Each row is a point on a tangle of strands that fork, close into loops and nearly touch. The rows are in no order.
In the rows, 128 means zero.
Points whose rows are less than 144 apart are linked; no others are. Some points are linked to none.
(798): [141 111  95 134 123  88 112  90 135 113 198  98 108  92 211 129 120 113
 121 179 150 121  99 121  98  99 136  84  73 177]
(172): [ 97 131 159 136  78 173 174  69 120 131 181 150 150 173  88 153 132 162
 111 165 113 121 141 113 134 146 131 171 168 109]
(296): [ 62 131 203 115 126 140 148 136 153 130  62  78 199 112 114 120 127 106
 148 169 155 124 156 161 121 172 140 131 132  90]
(947): [161 133 109  88 168 184  80 146  98 124 103 138 114 161  71 115  97 114
 162  91 114 104  98 136 158 134 102 106 147 113]
(610): [160 139 116  82 123 165 101 108  99 122 138 162 133 172  45 106 109 143
 155 113  95 112 113 121 179 153  97 152 134  84]
(470): [126 122 116 125 110  56 136 151  94 121 240 127 111  70 189 131 121 139
 149 171 141 114 130 120  94  93 152  74  57 128]
(946): [179 118 101 155 100  65 139 105 121 150 152 171 101 103 146 145 150 165
 104 165 131 165 150 124 112 126 175 140 102 152]
(458): [124 127 103 135 118 104 126 157 188 111 117 121 168 100 171 119 108  68
 119 149 151 136 106 126 119 127 159 155  83 147]
(628): [136  93 117 114 141  97 136 118  93 172 110 209  68 154  70 137 166 162
 146 122  92 130 203 145 145 148 102 119 140 149]
(502): [125 139 157 150 106 185 186 137 164 131 100 178 141 178  69 146 145 122
 127 163 113 153 180 109 176 129 144 149 142 147]
(711): [ 89 147 123  81 102  76  89 145  79  77 158 111 126 138 166 117  84 134
 122  72 120  79 124 121 131 124 117 131 112 105]
(256): [123 102 123 173 148 176 142 137 191 152 163 126 158  66 132 139 142 102
  97 180 150 147  55 136 115 129 153 142 154 150]
(913): [192 142  70 141  74 138 138 151 165 114 178 176 124 126 148 139 127  82
 122 191 136 139 126  90 154  88 181 136  80 168]
(577): [145 155 120  80 103 116 131  66 144  72 143 108 155 142 149  98 124 139
  86 112 114 125 123 115 140 123  85 154  72 121]
(826): [161 112 114 103 132  49 129 128 146 129 103 185 118 137 118 104 160 157
  86  87  96 158 174 130 169 131  97 148  77 165]
(328): [ 91 120 171 161 150  95 175 142 179 153 100 113 149  86 142 139 170 153
 130 156 134 166 143 151 101 133 139 114 131 159]
(602): [110 149 191 146 168 159 156 104 102 159 108 104 115 112  86 134 142 203
 126 123 110 117 137 141  78 136 106 109 204 105]
(504): [ 99 109 136 162 150 154 141 162 164 160 136 141 143  88  95 146 126 109
 132 150 128 139  84 155 113 145 158 141 184 117]
(162): [114 111  95 157  83 137 106 150  83 144 203 151 112 153 152 174  94 102
 153 153 138 109 114 121 119 115 188 147 155 111]
(380): [ 92 125 164 125 117 168 139  97 143 137  87 155 174 163  46  97 145 110
 118 107 127 144 153 116 160 187  90 198 140 104]
(71): [124 103  97 118 112 173 145  87 148 114 155 142 102 163 167 141 128 120
 105 134 118 123 155 123 153 128  91 119 128 189]
(699): [ 60 123 158 110 110  65 143 171 144 108 104  98 152 112 182 129 137 115
  99  83 121 105 182 136 154 135 123 132 107 127]
(349): [157 132 127 147 145 168 141 104  96 158 176 110  82 110 137 135 135 171
 143 155 117 113 105 129  99  79 117  57 171 146]
(448): [119 126 150 137 104 139 158 112 125 134  94 188 140 179  55 120 150 136
 119 115 111 154 189 114 166 174 127 184 134 109]
(4): [167 155 135  99 113 156 133  90  81 125 149 160 136 166  45 116 125 198
 128 118  97 120  99 104 153 135 130 157 161  76]
(56): [140 123 134  95 117 126 146 155 142 132 162 147 141 113 121 123 121 126
 172 166 117 125 148 135 154 132 139 104  99 121]
(283): [151  94  91 146 171 173  82  99 148 156 106 134 109 133 132 113 144  97
  82  75 123 150  84 127 139 134  78 159 148 182]
(275): [114 107 117 137 171 210 133 179 153 136 118 107 103 132 125 143 124  80
 172 118 119 106 116 137 148  94  81  57 169 151]
(541): [136 130 117 162 151 144 113 169 129 164  57 157  93 163 112 137 129 102
 155  89 122 138 164 127 135 121 145 124 167 144]
(830): [200 136  93 124 151 181  92 130 171 129 115 127 141  97  83 118 134  87
 148 181 143 172  61 145 136 139 140 126 112 136]
(472): [ 93  92 108 114 155 124  97  91 120 134 125 115 112 134 165 100 137 122
  73  48 132 111 113 143 131 135  59 143 144 162]
(381): [111 147 113 134 106 124 104 146  88 110 199 100 133 127 162 134  87 109
 179 146 158  96  68 119 105 100 176 117 123  78]
(60): [103 140 111  93  99  73  94 176 104  83 192 124 140 115 161 123  71 103
 158 106 135  65  95 122 126 110 156 130  94  76]
(588): [119 105 134 143 162 139 135 113 203 133 155 121 166  74 127 121 162 146
  50 140 127 156  64 130 125 139 115 169 142 163]
(382): [175 158 117 162 123 141 162 176 159 112 160 132 144  86 101 130 146 146
 116 134 129 143  75  94 151  70 158 114 148 123]
(305): [214 126  92  97 158 107  91  74 145 124  89 114 124  97 151 100 130 130
 133 169 146 171 116 148 117 141 117 109  59 172]
(311): [ 42  81 154 109 142 125 118 146 100 167 120 117 115 108 136 154 117 111
 165 126 130  88 168 169 111 155 124  84 157 134]
(204): [ 64  72 162  89 131  76 130 139  74 129 134 127 101 128 142 152 129 146
 139 120 113 101 201 163 123 147  79  80 125 140]
(496): [ 98 135 180 150 170 160 138 147 143 149 102 122 149 114  74 129 141 150
 123 126 116 136 101 143 125 144 131 145 179  95]
(30): [ 61 130 154 132  95 147 160 118 106 130 154 132 129 170 121 159 132 152
  94 105 108  88 134 112 132 124 110 161 192 123]
(787): [152 124 114 133 178 197  93 133 136 128  68 125 114 156  89  96 140  99
 117  53 134 137 102 124 156 150  73 152 150 135]
(647): [ 92 128 129 119 141  85 106 135 171 109 100  85 158  90 180 107 114 105
 100  96 152 131 115 139 123 148 123 154  99 136]
(673): [169 155 109 171 133 105 135 169 125 136  76 140  84 147 161 138 144 115
 127  86 128 152 134 109 123  91 150 119 135 150]
(396): [191 108  60 144 126 121  85  88 110 153 171 121  93  87 172 123 126 107
 132 174 158 150  77 129 101 104 156  95 117 187]
(463): [105 130 136  96 123 154 174 187 160 106 115 155 142 148 107 130 138 128
 120  85  83  98 169 115 213 101  97 111 135 142]
(766): [167  98  65 127 103 132  64  84 119 135 164 141 113 139 178 135 108  84
  91 150 151 145  96 129 123 144 144 162 115 166]
(222): [ 23 115 197 108 138 133 168 151 136 139  92  93 150 104 127 145 142 102
 148 151 130  88 190 160 129 156 101  89 164 121]
(117): [201 133  87 129 110  53 117 100 113 124 111 181  88 137 148 120 149 150
  84 109 110 167 178 117 130 126 121 146  68 167]
(595): [109 101 146 123 123  80  95 110  91 151 147 115 142 105 133 131 104 151
 167 169 151 132 126 161  77 160 171 133 131  79]
(926): [100  86  92 150 106 101  96 181  64 164 166 166  91 158 144 176  94 104
 154 112 121  92 140 124 115 121 168 134 167 117]
(85): [155 175 128 136 120  68 144 163 136  86  95 112 120 142 179 119 130 148
 105  66 122 134 140  95 120  86 142 134  91 122]
(578): [152 149 121 136 138 137 130 184 153 109 195 124 156  65  94 122 119 139
 144 146 136 107  34 114 140  96 168 131 142  87]
(700): [143 116 110  96 164  61  88 164 147 116  89  92 132  86 157  89 108 105
 151  91 147 125 108 160 121 126 120 108  76 119]
(250): [130  99  84 122 106  64 104 175  66 135 152 181  65 161 170 163 110 123
 138  85 100 110 164 123 126 114 134 121 125 133]
(514): [108 182 183 119 112 117 131 117  87  94  77  80 155 174 118 119 112 153
 148 111 135 125 152 108 111 151 151 144 114  61]
(46): [137 138 111 108 133 155  97 139 101 116 198 125 156  94 112 127  98 130
 158 146 139 103  50 126 134 109 154 117 152  81]
(26): [123 107 144 151 150 149 121  43 141 149 125  97 144 106 113 118 153 163
  71 142 138 155  78 134  94 155  98 159 153 142]
(655): [ 82 127 138 103  89  55 104 123  53  81 129 107 112 154 189 140  92 133
 124  86 142 103 174 136  99 154 116 130 103  93]
(730): [ 81  95 132 115 131 161 106  50  82 148  89 105  96 176 151 125 124 112
 143 127 136 108 176 152 100 166  77 119 146 139]
(432): [ 84 108 179 174 137 104 182 150 148 161  85 119 102 121 153 165 158 132
 117 143 130 139 204 132  97 113 135  84 151 157]
(867): [154 148 124 117 101 177 125  55 148 101 134 110 157 160 115 125 114 105
 140 204 152 156 130 126 129 157 152 145  90 112]
(696): [ 88 109 147 146 167 117 119 171 116 179  55 114 115 135 108 143 114  94
 179 135 150 125 158 152  98 159 150 106 168 113]
(197): [136 110 126 154 143  58 140 141 162 158 134 147 126  68 161 140 163 168
  86 133 146 153 128 132  94 117 157 147 129 158]
(772): [170 170 104 125 127 152 137 156 188  67 157 102 167  95 147 118 132 125
  90 111 125 111  69 101 154  66 127 116  87 135]
(884): [105 112 152 105 121  68 145 165  96 130 193 141 113  97 154 142 123 152
 157 144 104 100 160 152 128 106 119  74 108 135]
(392): [132 177 143 136 100 114 154 128 100  93 119 104 132 176 149 123 115 160
 129 112 125 134 153  89 122 117 150 136 112  90]
(745): [195 187 136 171 142 187 126 131 120 114  83  76 114 142 127 131 125 131
 149 138 145 153  90 106  97 110 149 115 147 111]
(875): [ 92 107 133 114 108 120  98  78  60 146 110 145  96 184 113 134 119 140
 141 118 128 123 179 144  95 182 116 143 140 103]
(925): [185 152  88  93 110 145 129  97 164  84 178 126 151  94 131 103 130 154
  79 139 116 129  81 115 154 103 112 129  94 143]
(237): [195 136  93 119 180  73  89 124 142 133  90 107 117  80 147  97 134 126
 164 123 144 157  93 149 104 105 131  91  80 147]
(724): [185 185 141 149 130 191 166 100 110 101 146  78 111 129 138 132 136 170
 142 168 128 133 104  98 108  79 128  76 135 134]
(54): [194 157 118 161 149 208  99 114 151 125  81 105 136 130  97 119 139 106
 131 152 147 168  80 119 124 146 146 146 144 117]
(609): [ 56 114 153 130 133 131 122 114 103 146 106 112 139 143 131 116 134 126
  72  47 132 105 127 128 127 152  85 161 182 114]
(239): [130 121 162 136 175 141 142  51 122 166 107 114 109 112  96 121 159 202
  91 119 117 137 108 154  72 131  89 121 179 135]
(611): [120 124 129 148 157 200 157 149 137 144 182  92 100 105 156 152 131 120
 156 140 119  92  98 127 118  67  99  41 161 150]
(83): [108 113 137 131  87 100 148  49  89 148 111 172 112 195  93 124 147 139
 113 125 122 155 189 116 120 183 107 193 132 121]
(27): [137 133 129 117 174 181 131 211 137 128  79 119 122 145  73 126 112  96
 205 118 114 105 107 143 168 100 110  84 156 107]
(791): [121 145 148 147 120 184 170 164 176 120 104 123 150 136 117 145 123 104
 168 168 125 143 154 116 151 112 154 112 120 129]
(57): [133 131 127 101 135 105 151 168 179 120 101 173 139 136 101 108 156 143
 111  80  97 136 184 127 190 123  95 141 101 151]
(862): [ 87 119 177 113 141 143 150  83 160 117  78  97 170 136 106 109 147 129
 109 141 138 157 160 143 131 178  93 152 110 122]
(248): [102 131 142 115  80 164 150  74 126 120 152 141 158 171 103 143 107 121
 142 207 132 136 160 137 134 164 148 162 119  98]
(102): [ 91 153 177 106  95 100 117  91  94 107  93 110 180 151  86 101 116 131
 141 108 149 129 152 121 117 180 153 189 110  58]
(65): [182 159  83 143  73  98 122 150 178 106 132 164 135 136 161 126 126  76
 101 143 133 140 131  92 136 105 176 165  70 150]
(759): [118 140 121 110 168  67  86 186 102 121  57 103 125 125 141 101 103 113
 161  56 128 113 136 141 128 137 123 118  99 105]
(912): [178 144  94 172  95 146 167 163 144 135 208 163 117 100 148 147 145 135
 119 152 130 123  97  91 150  57 162 102 126 159]

A fork is a point with three links, a tip a point with one. Leave the first point through the second and follow the links. Name the first fork or tip that comes.
(463); (57) | (432)
(102); (514) | (311)
(248); (172) | (947)
(432); (328) | (463)
(275); (611) | (830)

A piece is two or more points that can be reached from each other along the links. Count, over all rows, the pieces, the separate loops (a circle has one, a figure eight two, a Y none), the forks (points with three links) and the tips (points with one).
pieces | 5
loops | 2
forks | 8
tips | 14

A tip is a point with one link. Name the tips that can be reached along the links from each point below, in the order of the rows.
(884) | (766), (730), (102)
(947) | (4), (830), (867)
(57) | (463), (432)
